A landscape with many valleys, sampled at points; each row gives a point and its height.
A ball rolls from a point to the lowest of its 2 nearest points, and stops where none of them is lower. Distance is the straight distance between rows; heights are no part of it.
niker height 434: [-20 -22   7 -27  25 -28  -5  -3   7  75 -30   4 -41 -57 -17  44  43  11
  21  27  26  37  -9 -29  45   6  16 -23  18 -27  18 -13   6   7 -33 -16
   1  15]
Nugot height 319: [  8 -34 -49  15 -38 -52  28  -4  23  36 -58  -1 -31  21 -16  14  47  23
   9 -31  20  23  -6  39 -14 -25  -9  -6  16 -28 -33  26 -21  40 -35 -59
 -32  16]
Guvo height 555: [ 10  18  -1   8  -9  14   9 -12  -1 -67   9  -9  31  33  23 -60 -36 -21
 -15 -29   5 -42 -10  14 -42   4 -12  20 -25  11 -32  20  -9   9  26  10
 -11 -11]
nago height 538: [-14  25  28 -19   4   2  19  -7 -23 -32  10  19  -1 -17  10 -45 -15 -24
 -18  -9  17 -45  -9 -24 -18   7 -31 -15 -29   1 -25  20   9  18  11  32
   0 -13]
Mev height 481: [ 33  -5 -48  21 -14 -33  22  35  28  32 -22   0  -4  49  20  51  15  64
 -16   0 -35  41   4  12  23 -20 -34  11  43 -17 -44  -9  16 -43 -32 -25
 -27  24]
zoke height 482: [-51 -44   1  -5  28  22 -55   1  12  11  10 -27  12 -43 -28  18 -19  -9
   9   4  -3   0 -19   6  13  18  54  13  -9  12  55 -30 -26  -8  13   8
   1  10]
fude height 69: [ 82  34 -14   9 -30 -21  52  13  -5  -1  21  14  11  43  42  31  16  43
 -10  13  -5  26  28 -30   0 -24 -59   8  17 -28 -28  16  40 -48 -20 -12
  10   6]
voda height 140: [ 51  37  -9   9 -16 -13  44  29   5   4  22  20  15  36  45  35  -8  41
 -21  24 -31  10  30 -39  20  -1 -63  14  30 -20 -36  -9  39 -70 -19  14
  18  25]
fetel height 233: [ 79   4  18   8  24   8 -11 -29  -2   3  23 -38  52  16 -22  32  24  35
  58 -13 -15  36  32  38  -4  -3  37  13  14 -41  25   4  -9 -53   2  -3
  47 -38]
fafi height 381: [ 59  24 -16  -5 -27 -30  55  -1  -2 -28  -8   5   0  30  32 -14  18  19
 -13 -18  21   1  -2  -3 -43 -28 -46   1  -6 -20 -40  31  10  10 -33 -24
 -14 -23]
zef height 303: [-40 -71   0   3  35 -36 -64   0  17  15 -25 -36  41  -5 -61  38  12  15
  55 -27 -15   1  -2  61   5  32  33  17   4 -41  11   0 -42 -44 -38 -38
   5 -17]
Kibo height 198: [ 45 -19 -24  16 -29   5  -4 -18  23  23 -19 -18 -28 -10  -2  20  27   0
  13 -12  30  34   4  30 -19 -13  32  -5  -5 -19  26  -1 -19  29  -4 -33
 -25  -7]
mibi height 271: [-28 -51  20  -8  37 -29 -25 -20   6  -5  -1 -16  42 -22 -43  -1  14 -14
  46 -24   4 -21 -12  28  -7  21  19  11 -36 -50  -2   9 -40 -18  -7 -12
   1 -26]
beku height 384: [ -9 -27 -25  -3 -16 -47  45   7  14  53 -55   9 -39  -5 -12  24  55  27
  16  -5  15  34  -6   9  27 -24 -27  -9  25 -22 -41  26  -4  27 -40 -53
 -20  26]
befuv height 611: [  3  56  28 -29 -27   4  50  24 -55 -19   6  42 -45  -8  34 -53  -2 -13
 -57  25  36 -41  -3 -62 -19   9 -78 -42   3  39 -24  30  26  37 -12  30
   4 -17]
kuber height 504: [  6 -43 -41  19  24 -21 -31  19  26  47 -42 -22   1   6 -35  61  17  65
  22 -14 -10  51   1  44  27   6  19  11  52 -17  15 -13  -5 -52 -44 -25
  -2   7]
kapat height 536: [  3  43   8  -3 -24  24  29  13 -10  32  15  34 -54 -28  26  14   0  -9
 -29  51  23  11  16 -73  33   1 -25 -30  14  24  20 -22  30   7  11  27
  -2  19]
vup height 514: [ 16  47  45 -34 -10 -13  41   9 -30  31  25  32 -45 -48   7  -3  27 -14
 -10  27  32 -11  23 -67   4   5 -44 -64  -1 -15  21   7  35  17   2  28
  12  -7]
fus height 206: [ 62  20  51 -16  10   8  12 -35 -27   0  43 -20  30 -18 -25   1  24 -27
  51 -10  15  10  27   4 -27   1  28 -18 -27 -59  30  26  -8  -5  18  -1
  50 -46]
Mudet height 339: [-49  23   1 -20  -4  27   5  11 -38 -57 -33  13  -8   1  13 -85 -42 -36
 -45   3  20 -68 -24 -13  -9  18 -12 -11 -50  79 -25  24  13  63   4  29
 -25  -3]
Fisim height 291: [-30 -65  14  -3  45 -39 -44  -7  15   1  -9 -29  54  -2 -54  20  12   8
  53 -30 -23 -15  -7  49  -1  23  18  20 -20 -49 -19   1 -38 -49 -21 -23
   9 -21]
Por height 547: [-33  35   3  -2 -18  22  14  23 -12  22   0  38 -57 -41  25  -4  -9 -16
 -45  52  17  -6   7 -76  35   4 -16 -21   8  41  17 -29  27  18  20  38
 -20  29]
lume height 471: [  2  37   2 -23 -12 -13  48  15 -30 -55 -15   8 -10  34  46 -67 -18   5
 -53  -6  19 -43 -33 -24 -41  -1 -68  -7  -8  26 -60  41   7  32 -30  10
   1 -28]
Voker height 462: [ 51   3 -44  19 -29 -25  41  18  24  38 -34  10 -23  29  24  38  37  49
  -4  -6  -1  48   5  -5  20 -35 -44   0  38 -16 -34   3  21  -8 -35 -40
 -28  25]
sanib height 328: [-81 -14  -9 -18  13 -32  32  17   6 -29 -24  26  15   8  -1 -38 -16   8
 -29  -3 -36 -36 -28 -15  26   9 -54  16  -7   9 -66   8  14 -10  -4   7
  -4  33]
lefu height 562: [-50   8 -10  -4 -19  19 -13  21  -6  17 -17  17 -45 -49  17 -12 -11 -18
 -40  45  16 -10  -3 -45  21   3  13  -3 -18  44  23 -31  10  40  20  24
 -39  24]
lag height 469: [-33   2  27 -33  22 -52  42   2  -9  23  -8  31 -24 -32  -7  -2  40   6
   6   8   4  -2 -15 -41  28   6 -58 -29   2 -38 -33  20  20   6 -29   3
   6   5]
rov height 472: [-62 -43   6 -15  46   1 -45  -5  15  29   0  -6   6 -46 -34  22  -4   9
  21   1  -2   8 -22  -8  35  21  22   6   9  -2  33 -25 -19 -20  -5  -1
   2  10]
Nadon height 498: [ 26 -30 -50  30  18 -18 -38  31  36  35 -29 -24  11  32 -11  66   3  81
   4 -10 -46  39  13  49  17 -11   4  23  55  -7  -3 -29   3 -70 -36  -3
  -2  11]
zelu height 295: [-57 -24 -29  16 -35 -35  27  14  31  12 -54   2 -40   5   4 -19  16   9
 -25  -5  11  15 -26  24  -2 -14 -30 -13  19  13 -35   9 -12  46 -19 -47
 -58   8]
movi height 591: [ -9  31  -8  -6 -36   8  30  12 -15 -17 -20  21 -48 -14  36 -36 -16 -12
 -46  20  28  -4  -8 -32  -7  -3 -32 -10   0  35 -11  -5  11  38  -1   6
 -36   3]
bul height 347: [ 30 -26 -41  49 -26  31 -51   4  50   4 -10 -28 -19  31  12  40  -1  22
  -5 -13  -1  50  10  54  -9 -14  37   9  31  21  44 -32 -10   1  16 -20
 -24   9]
Zer height 513: [-22 -48 -20   9  23 -20 -26  13  25  45 -35 -18 -11 -18 -30  47   8  35
  21  -5  -5  40 -15  24  31   5  11   4  27 -16   2 -15  -9 -32 -30 -20
  -3   9]
nupe height 396: [-38  38  32 -36  -5  23  11  21 -62 -26   4  39 -27 -42   5 -62 -13 -40
 -43  22  14 -76  -7 -34 -18  23   5 -35 -44  52   1  16  14  61  23  46
 -12  -9]
Gidam height 205: [  9  49  11  25  12  67  -4 -16 -32 -17  68  21  24  24   1   0 -50 -59
   6  33 -34 -10  34 -28  22   2  30   9  16  40  27 -18  13 -27  47  47
  75  28]
Kagon height 276: [107  -3   2   2 -12 -40  30 -14  -9  19  -7 -10  46  25  -6  29  40  45
  45 -29  -3  26  36  16 -10 -13   1   7 -12 -69 -18  36   9 -26 -27 -35
  32 -18]
Gelig height 223: [-34  -3 -29  16   2 -13  22  32  29  25 -25  23 -15  15  13  40  -5  48
 -29  25 -35  29 -11 -37  58  -8 -52  14  47   7 -40 -31  21 -53 -14   3
 -11  48]
kuro height 228: [ 93  37  40   0  -4   8  32 -29 -15  -9  50 -15  39   9  -8  13  14  -3
  48  -6   3  17  37  -1 -21  -8   0 -19 -15 -50  21  27   8 -24  17  -3
  64 -39]
sebo height 455: [-46 -27  -8 -14  24 -10 -15   5  18  64 -25   3 -37 -59 -14  35  10  17
  -4  28   9  37 -18 -30  45   9  11  -7  24   4  29 -30   1  -5 -16  -2
  -6  25]
feva height 442: [-43   4  26 -37  23 -43  31  -4 -17  13  -9  34 -21 -47 -19 -22  27 -14
   3  -2  16 -21 -21 -32   7   3 -38 -33 -14 -31 -22  24   5  23 -15   7
  -7 -14]
Dolo height 589: [-28 -26 -30  31  14  72 -70  -8  16 -32  36 -25  36  23 -20  13 -54 -17
  -1  -7 -34  12   4  39  13  -6  67  39  20  53  60 -35 -32  -9  49  19
  19  19]
dalip height 407: [-26 -32  15 -42  23 -38 -23  -5  -7  90 -31  -2 -46 -78 -22  30  48   1
  28  34  35  26  -7 -34  33  19  43 -37   4 -30  30  -4  11  36 -34 -23
  -2  16]
zep height 560: [ 15  13   4  23 -27  31 -15 -13   5 -67  10 -26  30  39  23 -57 -34 -30
  -4 -35   5 -20  -6  37 -49  -3  14  23 -24  25  -4  13 -18  22  38   2
 -20 -21]
Nelu height 607: [ 20 -50 -27  26  25  -9 -65   7  35  10 -23 -36  43  31 -35  48   3  54
  33 -39 -31  22  12  82  -9   8  39  21  25 -18  17 -15 -23 -56 -22 -14
   8 -13]
verap height 268: [ 23  11 -39  41 -42   6  11  28  31   2 -24   3 -22  49  49   7  -9  19
 -45   0   3  33  -9  -4   7 -13 -40  16  33  31 -26 -24  20 -10  -5 -10
 -46  33]
Vedo height 500: [-55  -4  17 -35  17 -70  65  10   7  14 -21  32 -27 -25 -13 -12  50  21
   7   2  -1  -6 -22 -12  23 -14 -60 -20  16 -36 -64  41  12  17 -32 -16
   7   6]
vimo height 255: [ 43 -34 -45  16 -42 -22   2 -19  22  36 -52  -6 -28   2  -9  20  41   9
   9 -24  33  30   4  31 -18 -17  14  -7  -5 -19  -3  14 -29  43 -29 -50
 -33   1]
vudas height 332: [-30 -53  21 -20  64 -18 -72 -12   1  51 -14 -26  29 -60 -54  43   6  17
  68 -12   8  29  -1  27  23  39  72  12  23 -25  53  -8  -7 -40 -45 -15
  20  -9]
fere height 499: [-94 -35  15 -16  33 -18 -10   0  11   5 -21  24  -7 -42 -29  -9  -3 -10
  -4  -7 -14 -21 -35 -21  36  15 -16  -6 -16   0 -13  -8  -7   6   0   5
 -16  22]
Rubun height 267: [  7 -24 -17  44 -19  45 -47  -4  39 -37  13 -31  27  37   6  -5 -29 -11
   3 -28 -12   3  -5  54 -23  -1  30  27  -2  19  19 -16 -26   6  45  -7
 -22   2]
seb height 251: [  1 -33  43 -16  35  -9 -27 -35  -6  -1  21 -19  47 -31 -33  -5  19 -25
  65 -28  11 -16   2  30 -15  15  34   5 -42 -61  18  15 -27 -13   2 -13
  14 -44]
zana height 248: [  3 -43   9  -8  -4 -13 -31 -25  17   2  -8 -26   1 -20 -35  -1  20 -30
  29 -25  29  -1  -7  48 -33   5  51  -2 -42 -32  26  10 -42  30   6 -31
 -18 -28]
Vori height 484: [ -3  22 -12 -11 -20 -11  34  10  -7 -57 -27  -5  -2  38  43 -66 -29  -1
 -45 -13  11 -34 -28  -6 -36   3 -51  12 -12  27 -55  29   8  28 -16  -1
 -19  -9]
Migor height 317: [-48 -77  12 -21  54 -24 -77  -7  12  34 -19 -28  34 -29 -66  36  13  10
  60 -20   5  10  -6  41  11  39  52  10   6 -32  33   1 -37 -39 -45 -36
   9  -9]
mobo height 138: [ 48  44  33  21 -22  46   6 -26 -16 -29  52  -5   3  23  24 -20 -12 -50
  16   1  -6   8  15  10 -33 -13  33  -1  -8   2  29   5  -9  19  46  10
  27 -21]
tosaf height 246: [-18  51  22  -8   9  70  -6  -6 -58 -22  56  36  13  -5 -11 -25 -38 -88
 -11  46 -26 -53  23 -38  14   0  49 -21 -26  63  31  -5  34  24  55  61
  57  35]
Mur height 167: [ 45  57  27  25 -16  54  18 -21 -31 -47  58  11  24  49  24 -26 -37 -57
   7   3 -16  -8  22  -4 -19  -8  13  14  -6  18   6   4   8  -8  47  28
  48  -1]
pez height 290: [-65  -6  -4 -23 -14 -46  25  -5  -9  -5 -47  13 -46 -27   3 -48  16 -15
 -23  -3  23 -26 -29  14 -27  -4 -16 -30 -23  18 -31  24 -29  73 -14 -25
 -46 -23]
gapu height 197: [ 93  -1 -29   5 -17 -43  22  18   9  24  -5  -6  39  49  10  53  33  76
  14 -19 -51  33  36  22   1 -20 -17  21  12 -52 -31  12  18 -59 -43 -18
  11   0]
madem height 286: [-16 -27 -32  39  -7  37 -52   6  43  -9   2 -22   7  20  -4   9 -37   3
 -12 -19 -11  16  -9  28   4   5  20  25  11  28  16 -31 -17 -20  23   3
 -19  17]
nen height 601: [ -5  54   5  -5 -35  17  36  23 -28 -28 -19  31 -43   7  48 -47 -19 -12
 -54  22  34 -20   0 -53  -3   0 -61 -16   0  48 -28   7  30  30 -13  28
 -23   7]
gosor height 421: [ 27 -19 -36   8 -16 -26  31  -6  14  65 -49   1 -26 -10 -16  40  45  34
  24  -9  23  48   4   7  28 -15 -10 -14  25 -26 -16  11  -5  13 -35 -44
 -11  22]
rilam height 483: [-68 -33  31 -31  43 -12 -32 -10  11  33  -3   9  -3 -62 -33  10  10 -12
  18   8   2 -16 -26 -24  32  25  15  -9 -17  -9  14 -27 -11  -2   0   7
  -7  15]
niv height 232: [ 10  -5  48 -17  27  11 -12 -35 -13  -3  39 -21  37 -33 -26  -5   8 -27
  45 -11   5 -13   5  15 -15   3  37  -2 -25 -41  33   8 -23  -9  22   7
  28 -34]
Mitad height 184: [ 10  16 -22  13   3  -5  18  25  15  14   9  21   2  24  24  37 -19  45
 -24  23 -27  25  12 -39  41   0 -50  18  41  -2 -39 -27  31 -66 -16  21
   1  39]
difo height 526: [-55  11  17 -22  33  -8   8  -3 -24 -27   5  29  10 -31 -16 -41  -9 -24
 -12  -5  -1 -59 -23 -40  15  19 -38  -8 -33   6 -27  13  12   5   9  36
   2   6]
Bekiv height 220: [-69 -14 -19  -1 -24 -31  20  -3  15  -3 -53   2 -40 -11   6 -41   3 -11
 -35  -2  19  -8 -29  14 -17  -8 -26 -16 -11  27 -26   9 -14  58  -9 -28
 -58  -7]
doraz height 146: [ 35  -9 -11  25 -28  23 -19 -14  26  -6  10 -26  -9   7  12   5   5 -15
   3  -9  22  22   2  36 -28 -15  40   1 -11  -1  21  -6 -20  31  25 -19
 -28 -15]
kepop height 367: [-37  28  18 -38  -8  12  15   4 -48 -43 -24  21 -31 -22  15 -76 -20 -28
 -50   9  22 -65 -21 -18 -26  16 -18 -24 -43  52 -16  28  -1  69   2  27
 -27 -27]
Pato height 313: [-47  33  -8  -8   4  41   2  10 -26 -54 -12  20   9  11   5 -76 -53 -43
 -42   7  11 -62  -9 -13   8  16 -15   3 -44  73 -27  19  31  37  15  38
  -5  20]
gibu height 249: [ 94  -3   9  10   9 -17  -1 -21   4   7   9 -30  50  23 -16  35  32  42
  51 -21 -14  29  30  31 -10  -4  19  18  -4 -59  -1  18  -4 -42 -11 -15
  34 -30]
mem height 602: [  8 -39   9   9  47 -16 -33   6  13  -6  17 -43  77  21 -27  30 -14  41
  33 -26 -62 -10  11  44   0  12  18  35   2 -41 -10 -12 -18 -79 -15  16
  25 -21]
Zepo height 548: [ 22  36  22 -16  -5  12  27  -6 -30 -57  15   8  12  10  25 -60 -21 -23
 -20 -13  24 -39 -12 -10 -48   1 -27  -3 -25   6 -24  34   0  18   3  16
   5 -29]
vadip height 189: [-30 -32  15 -31  -6 -34 -16 -24  -6  -4  -7 -12 -19 -33 -23 -26  17 -39
  13 -11  37 -27  -9  30 -40   3  38 -11 -57 -18  17  12 -40  56   3 -24
 -39 -41]
teb height 242: [ 71  52  18  40 -18  34   5 -15  -2 -20  61   4  16  55  33  17 -18  -6
  11  10 -18  34  39  -8  -6 -14   8  13  28   8  18 -14   6 -42  30  15
  43  -8]
pakog height 277: [-38 -56   8 -12  18 -29 -30 -23  15   5 -11 -17  20 -19 -49  -1  12 -23
  40 -30  16 -18 -16  41 -20  18  33   6 -34 -31  14   3 -48   7  -4 -37
 -17 -25]
keve height 604: [  6 -50 -18   8  25 -31 -46  16  30   6 -13 -41  55  31 -34  45   1  60
  23 -36 -65   1   5  62   1   8  16  35  19 -37 -20 -19 -20 -76 -31  -7
   8 -10]
fel height 243: [ 90  59  50  11 -16  14  42 -22 -18  -8  61   0  25  23   9  18   6 -15
  34   7   7  23  49 -20 -25 -12  -9 -23   6 -34  26  10  13 -27  23  -1
  67 -23]
rotof height 351: [-33 -51  30 -37  52 -11 -58 -22  -5  53   1 -26  14 -64 -48  26  23 -11
  46   8  20  15  -9   9  13  33  73  -5  -4 -33  57  -5 -16  -4 -20 -11
  10  -5]
biti height 443: [ 41 -15 -31  18 -15 -19  18   1  23  36 -31  -5 -12  13   4  38  29  37
   9  -6  17  41  -1   2  14 -18 -21  -5  20 -21 -10  -5   7  -8 -28 -33
 -17  12]
fik height 580: [-43  -1  -2  -3  16  54 -39  -1  -7  -2  30   9  -2 -31  -5  -1 -34 -32
 -16  32 -13 -12   3 -24  30  -1  48  16  -9  51  44 -31   1   6  45  44
  14  32]
dase height 586: [-31  -7 -23  19   9  73 -50  -2   4 -17  36 -15  17   1  -8   6 -48 -26
  -7  10 -20   3   1  12  22   1  61  34  10  58  50 -34 -12  -2  47  25
  19  24]
mepaf height 253: [-40 -16  12 -33  -5 -33   8 -19 -10 -19 -19  -4 -23 -30 -12 -48   8 -30
  -5 -12  30 -37 -23  17 -37  -1   2 -26 -43  -5 -12  19 -34  62  -7 -14
 -35 -39]
ner height 96: [ 30  17  13  12 -20  41  -9 -18   1 -23  27 -18 -12  -2  18 -14 -12 -33
   3   2  16   8   5  16 -29 -13  35   8 -16   1  31  -3 -18  31  40  -3
  -9 -22]
nef height 306: [-32 -33 -32  34 -20  14 -32  10  44   4 -21 -12 -17   2   0  14 -20   9
 -24  -6  -3  12 -24  19  10   4   2   8  17  22  10 -30 -11  -4  12  -9
 -32  19]
namam height 352: [ 97  27 -13 -11 -29 -40  59  -4 -11 -18   2   3  12  39  18  -3  32  29
   6 -23  21   8   9  -1 -41 -32 -41  -2 -13 -39 -28  40  15   7 -30 -32
   8 -26]
gepu height 256: [ 91  68  37  37 -35  31  28 -24 -20 -16  61  12   9  53  35  27  -6 -17
  27  10  -7  36  47 -15 -17 -19   1 -11  19  -4  33   2  16 -25  30   1
  55 -15]
dubok height 599: [  8 -23  14  17  54  18 -45  -6   8 -20  31 -41  72  17 -33  34 -26  45
  42 -27 -55   0  17  50   5  19  41  43  19 -14  21 -23 -24 -84  -2  23
  40 -21]
Baf height 365: [-73  -1  -3 -31  13 -36  44   7 -11 -39 -24  19  -1  10   8 -57   0  11
 -33  -2 -16 -46 -36 -12   2   5 -63   0   2   7 -74  32   3  22 -14  -1
  -4   5]
Ninad height 227: [-26  39  14 -10  23  67 -15  -6 -44  -6  64  25  18  -6 -13  -7 -42 -76
   3  45 -32 -29  27 -40  26   6  50  -5  -1  59  37 -19  24   2  53  60
  67  39]
Pizaf height 573: [-50   0 -13  -2  -1  38 -27  16  10  15   6   7 -31 -39   6   1 -25 -26
 -31  40  -3  -5  -3 -44  34  10  34   7  -4  51  38 -37   3  17  30  28
 -14  41]
vepen height 416: [-29  42  53 -51  15  29  10  16 -72 -24  35  43 -16 -46  -9 -50   2 -52
 -30  15  10 -85   2 -43 -23  25   4 -50 -46  33   8  23  32  52  33  67
  13 -14]
mafu height 406: [-54  11  17 -40  24 -50  44  -5 -23 -16 -13  27 -19 -16   0 -42  21   2
 -20  -2   4 -38 -31 -24  -8  -1 -55 -19  -4 -16 -52  37   1  26 -18   9
  -1 -26]
fod height 269: [ -4  58  21   1  -4  63   6  -1 -48 -47  36  28  15   8   5 -45 -46 -83
 -18  26  -3 -60  17 -22  -5   7  19  -4 -32  59   2  16  34  26  40  56
  41  15]
lig height 415: [ 35  24 -13 -23 -25 -54  73  11 -18 -28 -13   8  -5  30  38 -24  26  28
 -28  -5  17  -6 -19 -15 -39 -33 -72 -12   5 -14 -61  48  14  24 -50 -24
  -5 -23]
Vuto height 294: [-61 -14  -9  -2  23 -22  25  19  13  -3 -21  27   6  -4  -2  -5 -18  17
 -20   6 -28 -11 -22 -28  39  11 -49  13   5  -7 -56 -10  16 -27  -5   7
  -6  39]
puf height 489: [-56 -33  13 -12  16  22 -58  -1   4  13  20 -30  -5 -46 -18   7 -15 -30
   5  20  -1 -15 -11   0   5  10  81   8 -23  18  66 -34 -36  30  40  10
 -12  10]
varaf height 490: [ 29 -22 -46  22  -4 -35  -5  41  36  31 -24 -20  15  46   7  57   8  74
  -6  -3 -60  31   5  37  22 -15 -18  24  37 -24 -36 -16   4 -63 -35 -18
 -15  18]
kemiv height 234: [ 51  24 -44  39 -32  -4  14  33  33  -5  -7   0  -1  68  63  13 -12  37
 -30  -4 -19  23   6  -6  -3 -12 -42  36  29  12 -36 -20  28 -42  -9  -4
 -30  25]
Peg height 221: [ 28  -6 -10  41 -23  59 -49 -17  23 -21  31 -37  -4  34  17  15 -10 -25
   8   4 -13  38   6  52 -17 -25  73  27  19  22  57 -33 -30  21  46  -9
   0  -7]
fafu height 247: [  0 -19 -16  43 -34  56 -59  -4  27 -30  17 -31  -1  31  24 -10 -36 -37
 -10 -13  -8  15  -4  54 -27 -15  56  22  -2  41  45 -23 -27  33  48 -13
 -21   0]
Gen height 327: [ 48  -8 -48  50 -41  25 -16   9  49  22 -23 -20 -38  34  30  29  10  22
 -12  -8  23  52   2  27  -7 -20  13   6  24  22  25 -18  -5  17   1 -29
 -45  15]
memi height 375: [-26 -34  23 -45  36 -32 -41 -11 -12  74 -11 -20 -20 -76 -34  30  36  -2
  34  29  25  14  -4 -23  15  21  68 -16  -3 -29  52 -12   1  20 -22 -14
  -3   3]
lupi height 494: [ 23  22  38 -50  -9 -31  33   5 -41  48   4  28 -56 -69  -8   2  46 -13
   1  29  44  -9  20 -48  -5   5 -18 -66 -12 -39  22  12  31  51  -5   6
   3 -20]
gelal height 195: [ 45  35 -10  27 -26   7  22  11  11 -17  10  13   3  42  47  -2 -20  17
 -22   1  -3   8   9 -17   1  -8 -38  20  13   2 -24  -6  25 -33  -3  12
 -10  16]
sovo height 316: [ 90  -2  -7 -12 -15 -53  52 -17  -7  -8 -14  -4  29  30   4   7  33  35
  26 -37   9   5  15   9 -33 -24 -24   8 -19 -64 -33  43   0  -4 -27 -31
  13 -26]
buton height 448: [ 22  34   7 -30 -13 -32  58   3 -32 -31 -12  15 -15   9  29 -51  14   4
 -30  -2  33 -26 -15 -28 -44 -17 -75 -27  -6  -1 -49  52   6  34 -34  -4
  -3 -37]
Bas height 288: [-19  52   8  -2   1  49   8   4 -41 -53  16  31  13   6   9 -61 -45 -51
 -26  13   5 -62   1 -36   2  12 -13   0 -37  56 -16  23  36  17  20  55
  30  22]
lono height 297: [ 22   3 -50  56 -50  12 -16  24  56   7 -25 -12 -26  50  40  12 -18  28
 -34  -5   4  35  -3  20  -1 -17 -16  15  38  40  -8 -26  13  -2   7 -25
 -57  24]
zodok height 225: [ 63  39   3  35 -12  20  16   0   7 -11  41   6  16  48  38  22  -6  21
   3   8 -10  25  31 -13   2 -10 -18  17  20  -7   1 -11  14 -48  15   7
  18   4]
fepos height 337: [-52 -43 -46  30 -30 -14  -9  15  47  24 -51 -10 -35   9  -2  13  -1  10
 -27  -7  10  18 -19  30   5  -7 -13   0  18  16  -9 -21 -17  21  -2 -41
 -50  25]
gan height 593: [-14 -32   3  13  30  57 -63 -17  11 -30  41 -38  43  20 -31  17 -26  -6
  30 -20 -27  15   3  57   1   0  70  36  20  14  61 -29 -35 -20  32   8
  26  -9]
Tilan height 187: [ 31  59  24  31 -17  69   6 -24 -49 -35  65  20  17  45  22 -14 -44 -79
  10  24 -30  -8  33 -22 -10 -10  31   2  14  39  26 -15  16  -4  54  30
  71  10]
vemo height 432: [ -4  57  54 -35   7  24  24  14 -60 -26  43  51  -6 -25  -7 -46 -14 -44
 -28  17  12 -72  12 -52  -7  24 -29 -42 -32  28   0  25  38  17  26  65
  40   5]
tono height 215: [ 64  -5  11  20  14  31 -26 -33  11   0  28 -30  36  17 -14  26  20  13
  47 -21  -6  45  25  47 -18  -7  54  12   3 -33  42  -2 -22 -22  17 -16
  32 -37]
piz height 501: [-39  -5 -20  -7 -15 -20  22  -1   1 -41 -33  -9  -4  23  23 -60 -29 -12
 -39 -18  12 -38 -33   7 -24   4 -34   2 -15  29 -49  17  -4  33  -3  -8
 -31  -5]
vidi height 139: [ 98  22 -27   6 -28 -31  41  11   9   4   4  -1  25  50  37  34  29  53
  -2 -10 -14  31  25   0  -8 -23 -45  21   7 -42 -25  12  26 -40 -22 -22
  -2  -3]
mez height 576: [-57   7  -3 -10 -16   8  14  12  -7   1 -27  22 -47 -42  14 -31  -3 -16
 -34  23  13 -16 -22 -38  14   6 -13 -16 -14  36  -7 -14   9  41   9   9
 -44  11]
tivad height 512: [-91 -28   4 -17  37  -7 -12  -2  -4 -18 -12  25  22 -31 -33 -32 -17 -15
 -14  -9 -20 -53 -33 -26  28  22 -21   3 -34  14 -24  -4   3   3  14  13
  -9  31]
supi height 470: [-23  19  46 -55  18 -40  25  -2 -33  28   1  28 -30 -65 -14 -15  37 -22
   5  10  26 -26  -3 -40  -2  13 -22 -53 -21 -30   3  19  20  40  -4  16
   0 -26]
Pib height 194: [ 55   5   9  26 -14  39 -28 -32  10  -8  29 -37   6  25  -2  23  12 -13
  34  -9  -7  44  18  49 -21 -23  70  11   2 -11  58 -17 -26  10  33 -19
  16 -26]
Fupa height 261: [-57 -13 -14  -5  27 -28  25  30  19   6 -12  22  -1   7   7  17  -9  48
 -16  22 -50   3 -12 -34  56   7 -53  18  31   0 -55 -15  22 -50 -23  13
   3  45]
Kuvu height 525: [ 23  35  26 -14 -14   8  29   1 -12  27  21  25 -32 -32  10  17   5 -10
  -7  33  32   9  27 -58  14   2 -37 -32  11  -8  16  -8  27  -8   5  17
  12   8]
Daka height 468: [-42 -22 -22   3  14  10 -23  16  26  57 -22   3 -51 -48  -5  48  -2  26
 -24  30  15  52 -18 -31  47   2  20   1  37  31  40 -45   2 -10  -9   9
 -20  31]
Kega height 596: [ -2 -24   9  23  47  43 -65 -17  13 -26  34 -43  65  31 -35  28 -22  21
  46 -34 -47   8  17  73  -6   4  68  41  24  -3  49 -25 -34 -55  18   8
  34 -27]

For each start below, name the point where the ball stops.
Por | feva
namam | Pib
Kega | lefu
fod | ner
mafu | fude
nef | Pib
Guvo | rov
bul | Pib
sebo | fus
vepen | ner
Daka | fus
Migor | fus
kuber | ner

Call two points neighbours if one is among the 2 nearest of the other. Go from one point of each pair to the other, from neighbour to neighbour, staying as low as possible. Name the highest point that can't be avoided.
Bekiv and fus | pez
fus and Pib | fepos
gelal and fus | gepu
vadip and fus | pakog
Pib and fude | Kagon
